A landscape with many valleys, sampled at points; each row gives a point and its height.
From any point a ball rolls to the lowest of the 2 points nearest to it. It stops when none of these is lower. Distance is the straight distance between rows; heights are no part of it.
q_717 (h 45.9): [ -6  -1   3   2   5  12  14  16   1  28  37 -21  -8  -1  38  18  21  -6
  12  41  10  -6   8]
q_756 (h 65.3): [-14   5  12 -27   3   4  17   8  10  -1  18 -30  20  17  -8  -9   7  23
  -6  20 -18  -4  -4]
q_122 (h 39.2): [  7   6   1 -27  21   2  18   5  15   8  23  26  -1 -28 -16 -11  -3 -13
   8  12  -9 -23  17]
q_663 (h 37.8): [ 10   1  17  19 -21   4 -15  10  -4  21 -34  -6 -12  -5 -14  10   4  -1
   2 -19 -39  13   8]
q_439 (h 30.8): [-11  25  -1  -3   8  21  -1  -8  16  17  -3  13 -19  18  -5  10 -12 -40
  -5  -3 -19   3  25]
q_875 (h 68.5): [-19  -9   7 -30  21  -1   5  -7   7   5   2 -21  18  22 -19 -19 -13  21
 -16  -3 -12 -11  -3]
q_894 (h 48.3): [  6  -8  -9 -22  26 -22 -10  13   2  14   9   1  26 -30 -15 -24   8  -8
   6   6  11 -42 -16]
q_922 (h 73.1): [ -5  -1  12  27 -30 -10   2  -8 -19  -9  -1   9 -24 -13  -7   4 -21 -19
   1 -22  16  12  17]
q_435 (h 62.3): [  7  12 -13 -10  12   4  20  -8  22 -28 -11  12  13  38   9 -23   5 -10
 -10  -4  11   3 -18]
q_768 (h 39.7): [ 18   2   5   5  -5 -12 -11   8   4  23  -4   4  -8 -35   3  12   5   1
  14   1  16   5  -4]
q_701 (h 71.7): [  6   4  19   9 -25  -3  22  12  11  -4  26  -6 -23 -14  16   1   8  -1
  13  15  15  19   6]
q_992 (h 42.4): [ 11  -7   2   4   9   2   2  23   2  34  19  -6 -10 -31  22  15  24  -7
  19  25  13  -1  -1]
q_3 (h 55.2): [  2  29 -15 -10  15   8 -19   3  28   3 -37  10  10  15  -8   5  17 -18
  -6  -6  -3 -15  -7]
q_14 (h 75.4): [ 40   9 -12 -26  28  -7   3  -5  42   6  -2  21  14  16  13 -24   8   5
   3  18 -19   7 -18]
q_975 (h 24.6): [ 13  15  -5  -4   1 -13 -22 -17  12  -5 -27  26   8  -7  -4 -10 -22 -26
  -4 -17  33 -25  -3]
q_579 (h 49.8): [-15   7  -4   2   3  13  11   8   2   9  29 -21  -7  13  24   7  18 -18
   3  22  26  -7   0]
q_919 (h 20.5): [ 26 -11   8   2 -18 -24 -13  -7   0  12 -11 -20   8  23  37 -24  -8  10
  -2  -9   7  17 -24]
q_932 (h 75.5): [-19 -21 -10  -6  29   0 -17  -8 -21   4 -13  16   3 -19 -40  11 -18  25
 -10 -23 -16  -7  15]
q_97 (h 33.3): [-13   4   3  24 -18  22 -13  -3   0 -19   1 -27 -27  17  12  27  20  20
  -3  12 -16  51  -8]
q_746 (h 59.6): [ -4 -25   2   6   1   1  22  10  -9 -31  21 -18  15  27  18  -4  17  42
  -6  19   5  30 -20]
q_893 (h 30.5): [-14 -16  11  25 -16   7 -20  -9  -6 -29 -26 -23 -19  21   2  16   5  34
 -13  -7  -2  45 -25]
q_42 (h 71.3): [-11 -13  -9 -18  42   3  -1   4  -1  11  -4  -4  22  15 -20 -12   7  18
 -11  -5  -9 -19   3]
q_237 (h 46.4): [ 19 -29  21  18 -17   3  11  31 -20  11  -4 -12  -2   9  14 -24   9   2
  -1  -9 -34  13   9]
q_763 (h 49.5): [-19  38  -3 -10 -31 -15  20 -10   5   3  -7   6   3 -21 -18  24   7  -7
  18 -12  -1 -23  10]
q_731 (h 70.0): [ -1  29  -8  -6 -25  -5  31 -10  15 -13  27  -9  -4  37  45   9  11   2
  10  22  -5  29  -3]
q_9 (h 56.7): [  7 -30   9  16  -1   6  23  21 -15 -15  16 -11   3   8  12 -12  17  25
   0  11  13  14  -2]
q_230 (h 43.8): [  0  12  -5 -34   4 -25  -3   1   7  18  15  15  12 -45 -15  -6 -13  -7
   9  -2  -6 -34   2]
q_591 (h 15.1): [-12  12  -8  -1   0   4 -29  -1 -10  15 -13  13 -12 -32 -19  17  -9 -20
  -1 -14 -13 -17  13]
q_671 (h 37.7): [  8 -12  -8 -11  28   8   9   1  -6  11  34  38 -12 -29  -9 -13 -23 -22
   3   6 -24 -19  36]
q_647 (h 29.7): [-11   1  -8  30   3  12 -19 -26 -15   9 -27   5 -15  23 -12  25 -19 -16
  -7 -24   3  10  17]
q_295 (h 51.7): [ 11 -41  18  24  -5   8  30  29 -31 -14   0   3  -1   6   3 -28  11   4
  -3 -10 -10   4  13]
q_536 (h 62.7): [ 12  -2  21  -4  -5  19  33  15  10   7  29   6 -16   5  16 -23  -2 -29
   4  20 -24  -2  23]
q_326 (h 34.9): [ 22   4  13  20 -16  -5 -28  -6   4  14 -50  16  -6 -15 -17  15 -16   1
   2 -20 -16   6  10]
q_550 (h 58.5): [ 21 -11  19 -10  13  23  14  35  12   4   8   5  -7  -3   2 -34  15 -16
  -3  16 -42  -9  12]
q_16 (h 28.9): [-26 -13  -1 -10  14  25  22  10 -34  -9  39   7  10 -11 -19   5  -8   3
 -10  17 -18 -33  42]
q_362 (h 32.8): [  0  -2   9  28 -13   0 -34 -22 -15   5 -44  14 -11 -20 -36  30 -19   9
   3 -25 -19   3  15]
q_330 (h 42.2): [-23   2 -12 -24   1   3  27  13 -21 -24  35  22  18 -35 -22  -2  -5   1
   3   6 -12 -45  26]
q_787 (h 24.7): [-27   1 -31   5 -12 -15 -11 -15 -33 -11  28  11  -3 -41  -6  23 -27   4
   4 -16  19 -16  10]
q_971 (h 6.4): [ -1 -15   6   0  17  24  22  21 -20  14  35   4  -1 -12   0   8   9  -2
   5  27 -15 -17  36]
q_134 (h 72.1): [ 22  12  -3 -18   8   8  20   0  35  16  23   7 -13  13  50  -5   8 -20
   9  37 -16  16 -11]
q_638 (h 44.3): [-32  -2   0  -1   8  18   8   8 -18   2  24 -24   4 -13 -24  30  17  26
   5  17  -1 -10  14]
q_450 (h 34.0): [ -8   8   9  11  -7   9 -23 -31   6  -4 -42  -3  -6  27 -17  13 -23   2
 -12 -22  -8  13   1]
q_719 (h 47.0): [ -4  24  -3 -18 -24 -28   8  -1   0  -1  -3  17  14 -39 -18   0  -4 -11
  14 -17   2 -37  -1]
q_139 (h 49.6): [-27   0 -11 -10   4  -4   6  12 -23   5  19 -18  22 -25 -21  20  20  17
   9   7   4 -34   3]
q_773 (h 28.7): [-22   2 -15  19 -21 -13 -24 -36 -27 -11   7  16 -18 -37 -20  33 -40   4
   5 -24   9   2  15]
q_287 (h 37.9): [  4   2  11   5 -16  -9 -10   2   0  -7  -6 -11  -7   2  15 -29  -4 -33
  -7 -10  36 -13 -17]
q_665 (h 44.4): [-13  14 -14  -3   0   5   0  -2   7  -3   7 -26   5  30  14  11  16   6
  -2   8  14  12 -19]
q_957 (h 41.7): [ -1  13  13  10 -28  -8 -14  -1  14 -27 -23 -13  -5   6   6  -8   4 -13
  -9  -7  41   8 -28]
q_280 (h 25.6): [  1 -11  -9   1  28  12   9  -3 -14  16  28   6  -3   3  -3   2  -7  -2
   2   4   9  -1  25]
q_322 (h 68.6): [ 14  12  -9 -21  -6  -4  24 -10  12 -26  26  -5   7  35  38 -13   4  10
  -1  24 -14  34 -17]
q_551 (h 24.1): [  4 -18   7  14  -9 -15 -26  -7 -14  16 -19 -28   1  23  21 -12  -8  11
  -9 -15  18  12 -20]
q_939 (h 52.0): [ -2 -10  -4 -12  17 -17   8  18  -4  10  22  -9  33 -25 -17  -2  17  16
  13  18  14 -30 -13]
q_723 (h 28.0): [-20 -14  19  24 -20  -3 -29 -11 -10  -5 -15 -37 -18  11   4   5   0  22
  -8  -9  16  28 -15]
q_856 (h 39.1): [-21   5  11   3  -1  20  -6   6  -2  16  12 -24 -17  -8 -14  24   7   6
   4  12 -19   9  15]
q_384 (h 73.7): [ 33   2  -3 -18  24   6  15   2  32  23  13  17  -3   7  26 -24  10 -15
  12  24 -20  -4  -2]
q_158 (h 58.8): [  9 -14  -4   2  10  12   7  29  -5 -12  -8 -10   9  20  16 -29  33 -14
  -7   2  -3 -12 -17]
q_286 (h 37.6): [ 33  -2   5   3   0 -17 -20  10   6  17 -29  21   2 -33 -11  -2   1   0
   8 -12   3  -7  -3]
q_296 (h 58.0): [  8  -8 -13  15  19   1  -7  15  10 -16  -5   0   9   0   3   1  26  -2
   0   6  42   8 -33]
q_188 (h 30.7): [ -4   4  -7  31 -30 -11 -32 -24 -27   1 -22  21 -15 -42 -20  38 -27  -2
  11 -25  -6  -3  16]
q_423 (h 18.2): [-15  17 -13  -4  -6 -11 -19 -28  -2 -13 -26  22   7  -6 -20   7 -30 -18
  -7 -28  28 -26   5]
q_861 (h 36.0): [-18  -1   8  19   1  26  -9  -5  -3   7  10 -26 -27   9 -11  31   9  22
   1  11 -18  36  10]
q_63 (h 58.6): [ 14  26 -23 -11  22   6  -4  -7  33  -9 -23  17  14  35  12  -7  13 -25
  -9   2   9  -8 -15]
q_944 (h 71.1): [  7  19  10  -7 -18  -4  19  -3  27  16  23  -5 -19   5  34   8   1  -6
  12  24   1  24   0]
q_252 (h 62.4): [-14  -8  13 -16   3   1  19  12   8 -25  25 -32  21  25   4 -16  10  29
 -10  28   1  10 -20]
q_792 (h 45.7): [ 14 -17  18   6  -2 -11  -6  -6  14 -22 -42  17   8  -1 -18  -4 -12  32
 -10 -20  14  23 -23]
q_803 (h 66.0): [ 18   6 -20 -23   8  -2  17  -6  17 -41   6   9  17  40  33 -29  12  -5
  -8  19  -7  20 -37]
q_618 (h 72.4): [  6  -9  21  24 -38 -20  19   4 -15  -4  22   4 -19 -17   7  -9  -9  -8
  12 -10  20  12  17]
q_782 (h 15.3): [ -8 -16 -19  -1  29  -7  -9 -22 -25  18  22   5   4  -4  -4   1 -28   2
  -2  -8  26  -8  17]
q_797 (h 25.2): [ 29 -12  -1  -5 -11 -22   7   3   5 -13 -15  -6  21  22  33 -36  10   8
  -2  -4   0   7 -37]
q_380 (h 23.0): [-14  10  -4   7   4  14 -29 -12  -8  17 -11   4 -20  -2 -11  14 -19 -34
  -9 -13  -5  -3  21]
q_374 (h 44.1): [ 12  -5  18  16 -20  -9 -15 -10  10 -31 -48  13   1   6  -2  -5 -17   2
 -10 -21  34  11 -20]
q_827 (h 55.0): [ -6   1 -14   9  10   2   5   8  -4  -8  10   0   3  -9   0   7  19 -14
   7   4  43  -9  -6]
q_94 (h 37.1): [-10  17  -1  -3  -9   4 -12 -37  17 -18 -34 -12   4  38  -4  14 -16  27
 -11 -11  -7  26 -19]
q_422 (h 40.1): [ -8   8 -12  -7   2  -1  -1 -23   8 -10  -6 -16  12  42  10   9  -3  32
  -9   2  -2  32 -22]
q_424 (h 51.9): [ -4  36  -5  -4 -12  -3  -9 -15  20  11 -30   0   5  -3 -16  26   6   2
  10  -8  -4  -7  -5]
q_279 (h 73.8): [-12 -14 -12  -5  36  -1  -1   0  -2   0 -27  14  16   3 -38  10   6  34
  -9 -18  -8  -4   0]
q_72 (h 53.5): [ 14 -19  17  -7   8  16   0  40   4  -7   0 -15   0  -2   4 -37  24  -8
  -8  11 -20  -7 -13]
q_389 (h 31.1): [ 12   6   5 -13   3  -5  -5  -5  11   3  -5  16  -5  -5  -3 -25 -14 -30
  -4 -11  11 -16   3]
q_294 (h 16.1): [-12 -13 -33   3   6 -17  -2 -12 -40   1  23  24   6 -25  -1   4 -27  -4
   3 -25   8 -26  19]
q_643 (h 41.5): [ 22  -1  13  13 -15   2   7  22  -1  24 -14   1  -6   6   4  -5   5 -12
   3 -10 -46  11  16]

For each start below, name the point where the ball stops.
q_296 -> q_591
q_803 -> q_971
q_279 -> q_782
q_638 -> q_919
q_9 -> q_782
q_719 -> q_971
q_14 -> q_971
q_894 -> q_971
q_957 -> q_423
q_717 -> q_782

Write out the way that a ball takes from each point below.
q_939 -> q_894 > q_230 > q_122 > q_671 > q_280 > q_971
q_746 -> q_9 > q_295 > q_237 > q_643 > q_663 > q_326 > q_362 > q_188 > q_773 > q_787 > q_294 > q_782
q_731 -> q_322 > q_803 > q_435 > q_63 > q_3 > q_424 > q_763 > q_719 > q_230 > q_122 > q_671 > q_280 > q_971
